A landscape with many valleys, sampled at points; each row gives a point and its height.
A ball rolls from a point to the lowest of its 2 nearest points, and stops where none of them is lower. Distance is the straight distance between rows; heights are no part of it.
Moris h=411: [109 143  63 145 108 141 115  83 120 127  89  98  66 107 123  91 104 149
  83 134 131]
nel h=244: [ 83  95 119  86  65 132 121 137 103  64  80 156  81  75 133 120 133 143
  90 103 109]
zuda h=434: [ 98  92  91 118 107 131 106  72 128 134 106  74 135 107  95 137 159 105
 105  87 103]
vakog h=206: [ 82  82  60 116  98 115  96 100  99 100 114 136  53 114 108 109 157  96
 115 113 134]
Zapaf h=520: [ 85 111 114 106 108 112 137  83 146  98 146 105 133 123 138 128 132 128
 127 101  73]
Zam h=475: [126 125 111  61  91 120 127  87  95  91  69 107 109 102 101  65  79 125
  53 106  96]
bir h=367: [ 95 119  69 154  93 157 137 131 136 130 110 115  74 103 119 141 135 121
 119 112 136]
rad h=559: [ 80 151  79  97 145  90  87  73 104 100 112 138 129 129  87  72  71 118
 130  72  87]
luk h=238: [111  52  97  74  68 119 114 100  91 141 115  95 117  57  67 133 105  92
 108  70 104]
lafit h=365: [107 113  95 122  97 130 100 110  91  89 105 111  89  92 128  80 122 117
  77 162 120]
vir h=320: [ 93  58 132  88 116  74  64  77  75  80 111  61 101  99 106 110  75  61
  98 103  97]
tobeg h=303: [105  92 134  84  89  83  98 115  95  67 117 112 120  99 121  95 126  99
  76 148  79]
led h=364: [116  69 115  75  78  69  96 101  89  79  70  79  76  83  90  89  68  78
  90  65  63]
tumar h=632: [ 95 113  87 117 108  91  80  88  89 113 116  91 128 107  73  94 111  84
  94 107 108]
Tanuv h=400: [ 75  67 135  90  91  63  70 121  79  72 115 122 119  65  82 114  93  76
 130  95  53]
fizus h=253: [100  80  59  74  69  87 119  78 107 135 100 102  62  98  72 117 125  86
 109  55 108]
Tetut h=580: [ 89 106 100  95 116 113 120  71 143 141 126 121 150 103  93 147 123 112
 117  60  61]
ves h=481: [ 75 137 100 114  77  96 120 134 108  86 111 154  67 100 118 120 156 119
  84 128 126]
sovil h=428: [109 124  73 121  86 126 117  84  99 117  85 115  55  94 120  99 120 131
  57 121 144]
nefup h=495: [119 108  91 144 115 128  62 124  67 109  71  98 117  79 103  72  67 108
 102 138 138]
gofe h=439: [ 94  38 120  86  92 119 103 102  78  91 105  96 100  62 107 132  96 107
 113  91  91]
degib h=221: [ 91 111 120  86  49 110 151 155 121  81  92 120  74  84 114 123 128 121
  92 105 122]
giti h=251: [134  94 126  77  81  89  91 124  88  75  79  90 103 100  90  81 112  61
  51 123  91]
loziz h=500: [ 93 127  83  90  79 112 132 116 118  97 106 152  58  99 126  98 138 125
 101  94 108]
zezu h=453: [125 148  95  94 111  80 109 120 121 116 101  78 122 119  74  76  47  56
  90 103  96]
Kisud h=188: [104 144  50 149 126  79  80 106  90 130  90 122  69 113  82  67  68  90
 126 127 130]
zun h=337: [ 89  63 108 102 127 134 100  79  87  93  90 101  81  87 118  84  70 143
 145  94  93]
kizuf h=415: [ 94  61 121  99  93  82  54 125  68  58  83 139 114  71  88 113 114 112
 106  95  52]
zas h=179: [121  92  79 116 101 105  99 108 100 107  94  62  99  99  91  76  66  88
 107 109 120]
nal h=336: [ 92  89 138  71 116  78  61  83  71  77 103  58  88 105 110 103  34  42
 101  79  64]
mif h=594: [ 93 123 110  71 133  70  84  68  77 124 107 102 134  80  67 103  62  86
 101  44 102]
ramu h=256: [ 83 123 103  96  98 150 125  94 130 107  98 143  94 127 118 158 184 145
  81  71 135]
Ger h=544: [ 79 114 106 113 124  95 100  78 124  95 141  89 126 128 135  97 127 117
 113 128  77]
vozus h=302: [ 83  68 108  81 116  79  85  66  94  76 120  73  79 126 118  97 105  78
  99 106  91]
Gam h=111: [ 82  76 106 103 101  88  92 127  97  67 107 118  87  84 118  86  78 106
 137 111  40]
Kazef h=543: [ 89  87  80  79  81 100 118  95  98  78  74 118  31 118 118  85 130 112
  91  76 137]
Zeko h=314: [109  56  97 132 104 105  51 119  65  98  62  91 102  74  80  88  61 101
 140 100 120]
tage h=560: [ 96 128  62 114 120  94  85  69 105 105 101 133  90 128 102  75 122 121
  87 121 112]
Dibo h=503: [114 135 120 103 121  84  80 109  78 116  98  60 162  91  45 102  79  58
  79  93 127]
Vud h=315: [109  91  78  93  47  74 102 136 101  84  93 142  66  77  86  89 115  85
 105  95  64]
Lat h=310: [101 105 122  94 129 113 109  61 117 113 124  49 128 121 118 113  68 109
  84  92  78]
moref h=416: [ 89  50  86 103 114 115  87 128  90 113 125 135 127  59  81 128  79  84
 158  85  89]
Kori h=676: [ 88  73  80 112 136  69  50  57  67 113  98  82 101 106  69  88 101  64
 123  87 133]
dum h=389: [ 90  82 136  50  68  76 130  83 104  97 119  86  83  82 116 127 104  88
  88  59  75]
borir h=218: [100  72  91  74  74 137 130 109  97 116 106 130  94  68  84 143 133 112
 109  73 115]
temun h=162: [112 138 101 103  93  88 119  91 148 118 117  59 141 123  84  95 100  70
  92  94  81]
vuver h=269: [126  65 128  98  56  99 102 163 102  66  72  72  93  93  98 100 116  55
  62 125  88]
Poko h=277: [ 95  89 107  61  91  86 106  58  95 140 103 102 118  76  81 115  57  91
 106  43  81]
pelus h=279: [ 91 102 115  86 100  76  74 105  86  82  94 123 121  95  94  82 100  98
  85 114  79]
sisig h=599: [110 121  99  85 116  91  91  78  97  88  79 101  81 143 115  63 101  89
  54 122 107]
Nofa h=222: [ 88 103 114  80 108  46  90 107 108  80 137 111 120 128 102  79  91  48
 113 120  59]
bikin h=163: [117  84  96 114  93  81  78 136  84  92  84  64  92  97  72  62  61  59
 112 113  98]
Mil h=466: [ 90 127 100  74  69  94 157  96 132  98  92  93  61 122 104 123 139 121
  84  58 133]
parom h=201: [124 127 125  89  80 106 147 107 156 111 115  50 126 116 108 112 109  85
  63  96  79]
goz h=368: [ 90  86 129  93 120 105 118 105 109  81 134  83 125  74 122  92  55 101
 127 113  68]
pum h=281: [114  86  93 117  88 145 136 126 106  92  92  91  74  78 129  94  80 142
 128 110 105]
rudut h=380: [108 124 122 119 131 116  93 133  77  99 103  88 151  73  86  89  56  94
 114 118 120]
Putu h=394: [ 92 100  92 101  92  76 127  94 147  96 147  59  91 137 116 121 131  74
 136  90  85]
Lig h=490: [117 113  78 147  81  78  59 129  81  99  59 128  65  89  94  64  73  94
  96 122  83]
bifal h=350: [102  87 102  95 120 138 120  80 106 124 110  93 112  78 108 104  57 135
 121  92  98]
numu h=578: [ 80 140 112  79 135  72  88  93  93  91 103 127 133  91  75  70  67 102
 108  58  88]
dof h=514: [103 119  80  99  65  74  94 127  99  86  74 131  32 110 118  84 135  82
  69 130 115]
kotig h=298: [106  98 113  88 109 109  78 102  73 101  73 103 133  74  80  81  67 102
  89  95 100]
Tafab h=199: [116  80  88 114  92 124 131  83 121 118 103  46  79  97 102  92  88 109
 111  93 127]
Mapi h=440: [ 77  89 134  78 111  88 100  50  90 107 126  68 125 114 105 132 117  94
  83  89  85]
suza h=409: [103 120 108 112 134  64  68 137  75  95 108  77 135  98  70  84  60  32
 122  92 122]
zop h=234: [114  89 117  89  84  98 140 110 119 104 125  54 114  97 107 114 104  87
  90 117  95]
suvav h=192: [ 83 122  93 100 130  59  79  96 106  91 138  86 126 145  80  83 100  52
 108 108  84]
mepo h=260: [106 120  46 102  97 112 129  82 141 143 100 119 100 114  79 109 101 115
 123  50  91]
goret h=152: [115 134  50 163 107 105  77  99  96 159  96 110  86 103  91 103 105  91
  96 148 137]
gud h=388: [103 105 157  78 136 110  88  82  77  98 101  63 156  93 117 103  60  97
  63 119 101]
Gom h=211: [122 122  55 129  79 109 110  84 111 136  82  70  87 114  92  88 116  90
  77 102 136]
mosaf h=504: [126 110 110  91 103  89  92 118  87  86  49  88  76 106  92  55  33  88
  96  94  83]
boted h=492: [ 99  80 103 106  77 119  84 131  78  97  61 157  74  55  97 109 101 133
 107  83  68]
mon h=89: [108 139 102  82 157  62  68  73  78  99  77  77 115 122  84  78  56  81
  88  56 128]
dos h=615: [115 106  84 109 113  77  79  77  97 107  98  75 102 134  94  70 111  77
  74 127 118]
bib h=414: [ 95  95 129  84  76 114 137 116 115  99 106 103 119 100 109 146 162 121
  82 109 127]
buf h=518: [ 87 111 104  75  83  86 130 112 126  69 116 142  62 122 128 126 155 117
 104  92  99]
Salu h=505: [115 120  73 134 115 118  80  94  81 132  66  77 118  92  74  80  86 100
  85 140 159]
varip h=494: [123  76 101 128  82 102  78 127  77  56  25  85  39 111 124  83 100 122
  67  99  95]
fom h=171: [112 132  42 145 103  97  84  77  88 147  69 121  61 100  95  73  80 108
  96 127 152]
mazu h=535: [ 63  87 124  68  90 102 114 116  94  50 105 156  76 118 122 134 161 126
 106 100 118]
Gagi h=391: [103 149  78 158  89 144 124 102 147 139  94  92  81 112 124 125 135 129
  78 120 135]
Mupu h=482: [ 75  51 133  92  96 100 101 106  87  88 146  92 104  93 113 153 151  85
 133  94  98]
rogi h=410: [ 95 106  69 131 114 138 101  67 141 126 103 109 113 126 118 139 171 124
  94  89 109]
guluf h=158: [ 88  63 126  76 114  99  77  63  83  73  81 107  76  87 122  96  90 134
 102  78  76]
Tof h=235: [ 96 116  48 112 108  92  95  80 129 138 118 121 110 127  77  91 110  92
 140  80  94]
Korul h=395: [107 125  97 121 112  90  64 152  77 109  84  92 145  79  60  74  68  65
 108 117 135]
Miv h=527: [ 95 104  87  96  81  96  89  97  89  74  72 123  33 127 117  83 152 111
  61 116 138]
Buz h=137: [ 78  52 106  85 109  85  75  89  80  43  81 130  68 103 118  99 110 129
 122  80  54]
Rap h=426: [ 88  39 111 103 100 113  93 123  89  91 126 127  83  71 100 126 109  96
 153  96  76]
gorut h=349: [115  76 143  77 100  72  60 103  73  71  71  78  81 108 103 104  55  51
  69  71  54]
Pabom h=424: [ 78 109 112 101 124  66  83 113  84 102 136  91 133  81  63 104  69  56
 136  85  98]
fula h=384: [130 115  90 120 105 117  94 102  92 102  85  77  76 121 112  70 125 100
  51 158 140]
luv h=233: [116  86  69  87  60  97 113 107 109 106  88  99  58  85  83  93 108  95
 100  87 114]
Vog h=420: [ 75  71 107 115 137  88  67  88  81 109 146  85 144  97  91 117 113  75
 124 121 108]
Lonet h=264: [ 97  98 111  92  92 141 138 117 105  79 102 120  79  78 145 105 106 151
  98 110 110]
res h=486: [103  50  89 101  82 104  81 121  80  75  55 132  66  79  97 107 123 115
 110  84  96]
bab h=255: [105 123 101  84  74  71  93 116 101  89  93 158 110  80  86  71 111  95
  67 113  74]
potag h=343: [105  93  74 124  98 162 109 104  96 136 102 160 111  69 112 132 126 135
  90 122 131]
Pegi h=172: [113  97  38 140  93 126  94 102  97 156 101 118  65  91  91 113 127  98
 111 120 153]
bemi h=617: [101 114 116 109 134  70  70 118  67  81  73 100 101  90  80  75  34  84
 134  71 102]
Sodam h=317: [104  97  95 102  87 128  96  94  79 119  91 123 122  64  81 102  96 127
  79 105 115]
Nilur h=331: [107  89  89 105  83 160  98 114  80 128  71 160 109  44 102 111  95 141
  89 114 115]
Tuva h=217: [120  79  61  95  81 115 131  91 114 134  87  84  58  95  90  85  78 109
 121  67 125]
sigaz h=346: [ 82 100 107 118  83 110  94 123  89  55  94 127  65 107 137 101 147 115
  79 156 118]
keri h=608: [ 91 115 120  89 140  67  72  89  58 102 106  85 117  84  87  93  34  83
 140  35 102]
favel h=452: [ 87  52 119  93  80  97 107 115  86  56 103  76  57 100 126 110 114 101
 113  98 107]
Sutap h=167: [102 117 102  86  82 145 152 110 131 119 113 131 123  85 107 133 127 144
  86  87 105]
lofa h=474: [ 96  93  84 127 120 112  72 113  76 105  83 165 103  74  87  73  67 127
 144 110  94]
logif h=328: [ 86  92 103  76 124 120 117  55 106 114 113 107 107 111 115 108  98 143
 113  76  81]
suta h=360: [ 94  99  72 121 115  87 109 115 115 118 146  82 119  92  69  94  79  80
 156 103  92]
Det h=488: [129 144 106 104 106 111  87 119  85 109  80  77 148 102  54  82  80  69
  50 124 141]
Sek h=417: [113  94 119  89  69 103 127 126 110  70  97  54  75 138 115 111 145  92
  58 127 139]
gubiv h=445: [129 125  90  86  61 118 123  90  96 122  61  92  66  83 103  89 116 127
  42 104 137]
damit h=436: [ 96  70 137  72  77  99 134 112  97  60  85  52  64 108 127 112 124  99
  73  98 124]
lun h=345: [104  89  69 122  95 109 118 121 114 113 124 116  88  89  86  81  69  91
 160 102  85]
zukiz h=468: [133 152  85 110  97  92  97  96  95 122  82  70 126 101  60  69  62  73
  83 104 123]
Dur h=71: [117  92 128 118 104 103  96 148  97  62  92  96 101 109 122  65  77  94
  96 148  56]
nobo h=461: [ 87 145 103 115  76 101 119 128 127 110 130 136 104 109 107 138 186 110
  80 122 117]
Bol h=487: [101 108  80 135 101 121  83 117  86 108  93 130 109  81 106  73  84 122
 121 137 106]
gosi h=611: [110  97  88 110  81 135 122 121 104 136 122 128 132  64  66 116  90  99
 131  93  89]
Tisiz h=467: [ 87  45 109 100 102  91 100 113  93  69 137  73  76 113 117 115 134  75
 136 107  91]
Bugan h=275: [111  87  85  65  86  89 100  53  94 118  88 100  87  97  75  99 106 109
  89  57 103]
Sut h=564: [ 77  77 100 101 121 111 113  90 111  78 143 104  98 115 125 101 117 112
 136 117  85]
gogeg h=438: [ 99 123 115 108  64 111 111 108 117 111 118  84 114 110 114 129 178 111
  57 124 128]
meza h=301: [ 90  92  90  84 104 104 109  59  94  95  95  97 102 103 105  90 112 117
  86  92 112]
Kimed h=330: [ 91  89  74 109  80  76  95 125 104  97 114 135  56  88  88  79 104  92
 145 102  80]
sel h=443: [ 84  81 135 105 127  82  82  72  93  94 140  64 153 110 108 123 110  75
  88 120  90]
depev h=477: [ 96  63 111  91 104 126 140  80 142 127 143  84 108 105 122 173 130  97
 121  46  83]
Zezar h=202: [ 97  83 127  50  76  78 107 100  90  68  86 120  75  81 107 100 129 113
  71  85  86]
rovu h=376: [103  67 104  79  81  81  89  83  71 102  63 102  95  65  67  94  50  92
 116  55  82]
Fiba h=513: [123 133  77 103  99  97 116 105 114 105  79 102  77 106  86  46  38  99
 108 106  96]
labat h=381: [112 155  99 107 122  99 102 102  87 119 102 132 156  87  69  89  69 110
 100 106 106]
zupa h=590: [119 138  60 107  71 104 148  77 131 120  91  75  52 124 109  77  91 122
  93  93 108]
pupeb h=404: [ 71  71 106  96 132 109  80  84  78 114 122 128 144  77  87 122  84 100
 137  87  96]
betek h=325: [ 89  69  90 109 134  99  67  93  72  92  78 100  92  94 104  80  62 113
 140  93 100]
bimum h=227: [102 121  81 103  92 149 116  95 102 130  93 148  82 109 108 136 157 145
  66  91 143]
bizam h=457: [125 107  95  84  78 119 108  82  93 102  52 123  71  72 108  75  94 139
  54 101 104]
vofof h=139: [125  93 122  75 110  93  88  94  85 109  80  52 114 120  75  79  69  49
  51 102 120]
fopi h=126: [ 74 120 125 101 135  90  80  72 102 121 128 101 167  94  78 132  98  86
 110  70  85]
ripu h=116: [113 110 128  76 143  88  61  81  61 100  71  67 117 116  98  83  60  72
  70  90 126]
menim h=198: [108 123  75 112  93 140 128  73 120 132  90 130 110  97 109 123 123 147
  87  84 107]
golot h=257: [ 94  91 135  89  96  92 136  82 121  99 147  48 103 106 134 142  90  82
 100 103  76]
tuz h=300: [110  83 102 115  46  92 112 167 102  68  85 109  51  77  91 104 122  85
 107 106  81]
palo h=344: [ 91 113  79 123 103 147 140 105 149 110 117 115  87 122 132 114 129 135
 131 101 106]
Lep h=352: [ 99  82 148 105 112 116 100 115  87  85 113  53 126  81 123 107  30  96
 103 120  86]
dulo h=501: [112 122  78 123  81  73  70 145 105  85  83 131  54  99  95  64 106  72
  70 135  85]
pilup h=209: [ 97 145  50 142 125  76  75  96 109 136 118 105  99 134  69  81  91  83
 140  96 118]
Bove h=390: [ 88  97 123  83 100 113 131  84 118  89 117  94 102 113 128 129 148 145
  83  95 103]
bis h=502: [104 100  99 100  84  95  79 119  80  87  54 146  99  73  76  82  73 130
 101  87  61]
Rirut h=582: [ 74  94  90 109 131  88  81  92  91  81 125 138 106 119 119  72 110 122
 140 123  70]
Gusap h=526: [107 134  77  99 100 100 104  78 110 114  95 116 102 108  91  78  70 116
 108  91  96]
fop h=324: [ 81  76 126 101  97  97 108 134  96  52 112 116  90 100 133 102 143 105
 109 140  88]
zedup h=450: [115  49 130  93  82 111  81 113  73  75  67  77  95  68 106 111  80 109
  80  95  86]
Libob h=401: [109 164 108  94 120  80  70 117  78  96  78 126 136  93  64  67  72  88
  80 106 115]
meb h=581: [ 95 136  87  83 101  79  93  79 106  89  96 127  89 133 118  67 140 114
  49 127  95]
davu h=186: [112 104  73 106  77 100 116 103 122 125 106  37  96 118  83 102 118  72
  77 115 125]
vome h=361: [110 100  71 128 100 145  97  97 111 144 109 122 138  84  93 137 153 118
  84 117 129]
Sar h=357: [107 110 112  96 152  92  91  63  94 101  94  36 111 149  95  85  34  83
  94  85 121]
Vepi h=304: [105  52  87 140  95 142  84 131  75 107  81  94 100  59 102  98  76 104
 142 115 109]
vabig h=496: [122 132 120  81  92 127 136  89 125 112  90  83 135  98 103  99  89 123
  49 116  89]
sudud h=187: [100  82  59 137  82 115  92 134  85 127 104 139  42  83 114 112 140  88
 105 129 146]
Pof h=92: [108  79 111 127  92 107  84 141  93  49  77 106  81 106 140  91  79 122
 121 127  51]
motud h=196: [104  97 104  74  53 129 159 129 127 108 116 113  87  75  97 135 129 116
  99  73 113]
vazo h=556: [ 87 150  91 116 114 116 115  85 158 133 118 106 163 106  82 112 110 107
 123  81  58]
letof h=335: [104 137 111 105 136 100 108  67 114 118  90  50 132 127  99  90  44 100
  86  77  95]
firev h=522: [100 119 125  92 138  64  59  74  76 113 105  61 160 109  63 111 111  54
  61  90 115]
bek h=278: [ 90  75 114  72 107  50  62  72  80  62  96 102  77 116 108  82 107  75
  84  90  67]
Peres h=159: [ 71 122  86 119 147  66  74  71 103 104 128  81 128 138  85 104  86  79
 132  79  97]
rulu h=519: [ 74  87 138  77  85  93 112 108  95  61 105 114  87 121 127 125 181 122
  76 120 119]
bada h=558: [ 96  77  72  75 106 106 118  77 111  84 102  72  43 124 112 101 133 107
 108  73 121]
til h=444: [102 106  61 107  90  90 117  99 131  98 114 105  46 125 116  68 111  98
 120 114  95]
teko h=465: [109  65  65 121  89 111  80 122  74 109  88 159  84  77  80  98  86  95
 141  95  92]
Fuvu h=542: [ 84  85  70 100 119  95  66  66  79  93  85 145  81 108 103  77 108 123
 106 102 106]
selat h=358: [ 74 100 122  73 122 102 118  39 107  91 110  89 105 129 134 124 124 151
  78  82  76]
mos h=648: [ 89  83  86 112 118  99  91  69  94 129 116  65 127 103  79 127 107  86
 112  79 114]
nudo h=533: [107 144  67 128 110 132 121  88 128 143 107 106 138  95  83 107  83 117
 124  97  91]
Dasu h=421: [101 118  78 108  96  83 122  99 136  95 141  72  88 146 118  76  97  82
 129 123  79]
Vom h=387: [ 96 134  59 131  98 123  83  73 115 142  97 113 118 119  86 124 152 114
  78 106 115]
kibi h=124: [ 93 154 100 105 157  68  89  71  97  99 113  72 130 122  89  90  56  85
 126  51 106]
resu h=529: [ 97  84  60 103 121 103  65  60  68 125  82 131  98 104  66  85  84 110
 121  82 128]
kason h=442: [103 121  86  88  65  90 137  99 130  87 103  76  58 140 113 101 145 100
  65 100 138]
retu h=483: [ 99 100  65 140 107  89  54 113  72 107  56 141  65  87  99  71  73 108
 137 116 111]
mutad h=77: [114 152 122  89 108  83  94 141 109  87 109 107 133 112  93  65  88  63
  65 151  77]
kobu h=441: [ 77  98  75 110 122  74  71 116  80 113 128 133 127  86  49  98  87  71
 152  75  99]
Bina h=371: [ 76  81 112 103  83  92 149 122 130 101 145  63  90 123 122 146 137  91
 126  90 111]
Pud h=456: [ 90  85 109 117  95 123 130  93 134 128 126  61 134 103 112 179 155  90
 101  73 102]
Vore h=454: [ 94  85  67 102 105  91  63  99  77 120 102 167 112  78  63  96 109  80
 133  91 104]
gako h=472: [106  85 109 111  77 134  84 107  68  84  58 103  89  70 118  93 121 122
  55 132 134]
sima h=499: [ 72  60 148  74 101  87 108  93  83  76 130 113 106  92 130 145 161 113
  90  99 105]
kepup h=598: [ 94  92  97 100 106 144 131 101 126 138 132 120 150  84  95 138 104 119
 127  84  85]
pakos h=379: [ 90 120  89 140 118 100  93 110 110 130 137  58 154 106  72 112  93  69
 139 111 100]
fes h=119: [109 150 101  93 106  70 105 104 121 108 107  92 140 130  81  88 108  72
  60 124  88]
dibuv h=493: [138  95 116  96  94 109  79 121  93  69  34  90  62 114 120  60  58 103
  70 108  66]
Gok h=369: [ 79  78 144  60  94  56 100  70  91  84 127 104  91  89 113 128  84  80
  96  87  53]
bafat h=370: [101  80 162  79 115 109  93 102  89  85 114  55 118 107 131 101  65  68
  70 129  81]
kazo h=334: [107  92 142  88 102 129 133  80  96 100 108  41 122  85 118 114  59 115
  67  97  89]
Pibod h=252: [ 97 102 117  54  97  49 101  93 113  68 111 105  80 126 105  77 100  74
  84 111  54]
Fefe h=205: [ 95 116  97  71  82  72 108 101 112 127 124 129 143  83  53 107 109  85
  93  79  73]
Dusul h=231: [ 96 111  92  69  88  76 103  96 100 103 104 161 113  72  71  92  92 107
  98  77  71]
zafi h=485: [134  87 102  89 100 119  90  90  82  82  46  75  70 110 120  60  72 118
  64 110 114]
mugi h=402: [125  88 106 106  72 120 112 115 100  83  73  64  65 109 116  88 119 102
  61 124 148]
lifa h=515: [118 135  95 107  86 122 139 105 124 131 107  93 145  78  91  91  72 133
  91 108  81]
Pove h=294: [115  70 112 129  93 130 109 140  92  89  77  81  95  65 109  80  60 120
 119 130  91]
rige h=284: [ 90 114 139 100 115  97 120  92 126 113 148  48 145 117 129 113  71  82
 103 110  60]
lape h=129: [ 98  82  98 130  84 102  74 155  99  81 104 120 106  76  95  92  83  89
 132 119  68]
zame h=458: [ 99  75  66 111 102  77  88  87  99  79  86 112  40 119 116  68 105  92
 133 106 102]
fune h=497: [ 74  81 121  93 121 111 118  69 134 119 149  81 131 111 131 162 133 111
 125  80  68]
dadi h=359: [107 141 103 109 129 110 103  87  98 120  98  76 148  94  77  97  60 122
 103  85 116]
nanez h=333: [ 91  77  97  67  62  76 120 111 111  97 109 133  78  81  85 115 122  85
 110  68  73]
Teso h=46: [123 108 139  80 114 100  89 142 112  71  99  91 122 111  99  61  62  62
  85 137  60]
Betig h=351: [ 87  88 131  68 112  62  81  83  75  77 100  95 105  92 104 106  47  89
 108  84  54]
Galu h=403: [ 88  67 110 106 110  82  75 124  84  84 132  84 122  90 104  88 104  66
 117 126  87]
mopan h=286: [113  83 124  93  49  97 121 172 110  51  92  95  85  72 121 108 113  88
  92 123  85]
Gur h=484: [103  73  97 132  73 123  79 132  79  68  42 107  62  86 119 103 118 142
  79 111 124]
Bafit h=460: [125  67 122  88  87 118  71 104  61  82  53  77 104  78  96  87  90 101
  46 123 113]
luz h=626: [ 95 114 127 113 140  84  83 122  90  66 106  86 112 100 111  69  16  83
 138  90  81]
Vegi h=573: [104  94  81  87  85  86 141  91 120  95  92  55  42 130 110  83  99 113
  94  83 112]
Suv h=385: [ 76  98 118 105 141  99  99  81  85 101 126  94 143  87 106 107  52 105
 140  97  81]
befug h=662: [ 90  71  78 120 127  77  72  58  89 114 127  55  99 130  91 100 111  77
 134  92 114]
Guneb h=386: [ 82  65 135  94  96  85  93 101  84  81 141  91 124  68 107 113  88  91
 122 119  53]
rara h=541: [ 92 125  65 108 133  82  81  69  94 111  95 123  95 122  88  49  68 114
 133  89 107]
dup h=517: [119  98  66 123 117 108  62  72  70 135  72  99  99  96  67  82 102 108
  88 102 155]
pilut h=166: [ 87 124 115  78 102  57  88  68 106 128 128  94 160 106  65 122 106  70
  83  70  82]
Mev h=161: [145  92 106  92  89 104 109 101 104 121  78  37 104 125  79  92 101  57
  56 126 125]
mik h=412: [ 93 104 130  67  80  76 123  62 121 102 124  79 111 109 114 144 136  97
  78  65  82]
kivaf h=228: [116  92 116  57  85  76 101  88  95  62  82  95  85 116 106  95 126  88
  46 112  95]
Nusup h=258: [107  91 102  85  82 102 128  82 115 142 119  76 123  64  68 125  68  86
 101  67  95]
Ruf h=115: [ 91  81 117  96  95  91  86 110  93  46  77 118  71 115 136  87 111 116
  93 104  57]
dib h=287: [ 79 104 107  86 108 128 124  86 146 104 109 114 109 138 132 167 178 127
 114  64 116]
Zasu h=473: [104  63  79 109  85  87  69  97  86  75  61 102  51 100  93  81 124  99
  91 106 106]
Gos h=437: [104 150  94  80 105  50  87 106 109 104  98 101 113 118  59  56  63  57
 103  84  88]
taz h=146: [112  98 100 119  87  94 100 145 105  93 114  84 120  81  89  77  57  68
 125 129  81]
foguz h=347: [ 72  95 132  96  82 108 149 119 137  77 130  88  95 138 130 154 154 124
 118  92 139]
Lale h=363: [ 85  77 130  86 133  85  57  68  62  78  84  97  93  91 118 102  32 105
 120  62  74]
nesu h=471: [114  93 105  79  88 107 102  85  94  65  49 109  55 104 129  71 101 141
  75 101 104]
fam h=316: [ 69 111  98 100  98 133 153  97 135  98 118 112  82 137 128 152 143 139
 126  78 122]
mak h=189: [130 138  47 127  88 107  95  77 108 157  70 107  84  97  66  75  82  98
  94  98 131]
kidil h=180: [ 97  81 146  53  90  97 103  84  84  66  87 103  84  77 133  98  88 135
  67  87  66]
Ruvun h=419: [106 156  72 117 103  67  73 123 105 109 104 125 112 107  69  62  66  73
 101 111 110]

Where does a ball stop that starts at each point below?
meza: Teso
Sut: fopi
nudo: Sutap
tuz: Teso
numu: Sutap
boted: Sutap
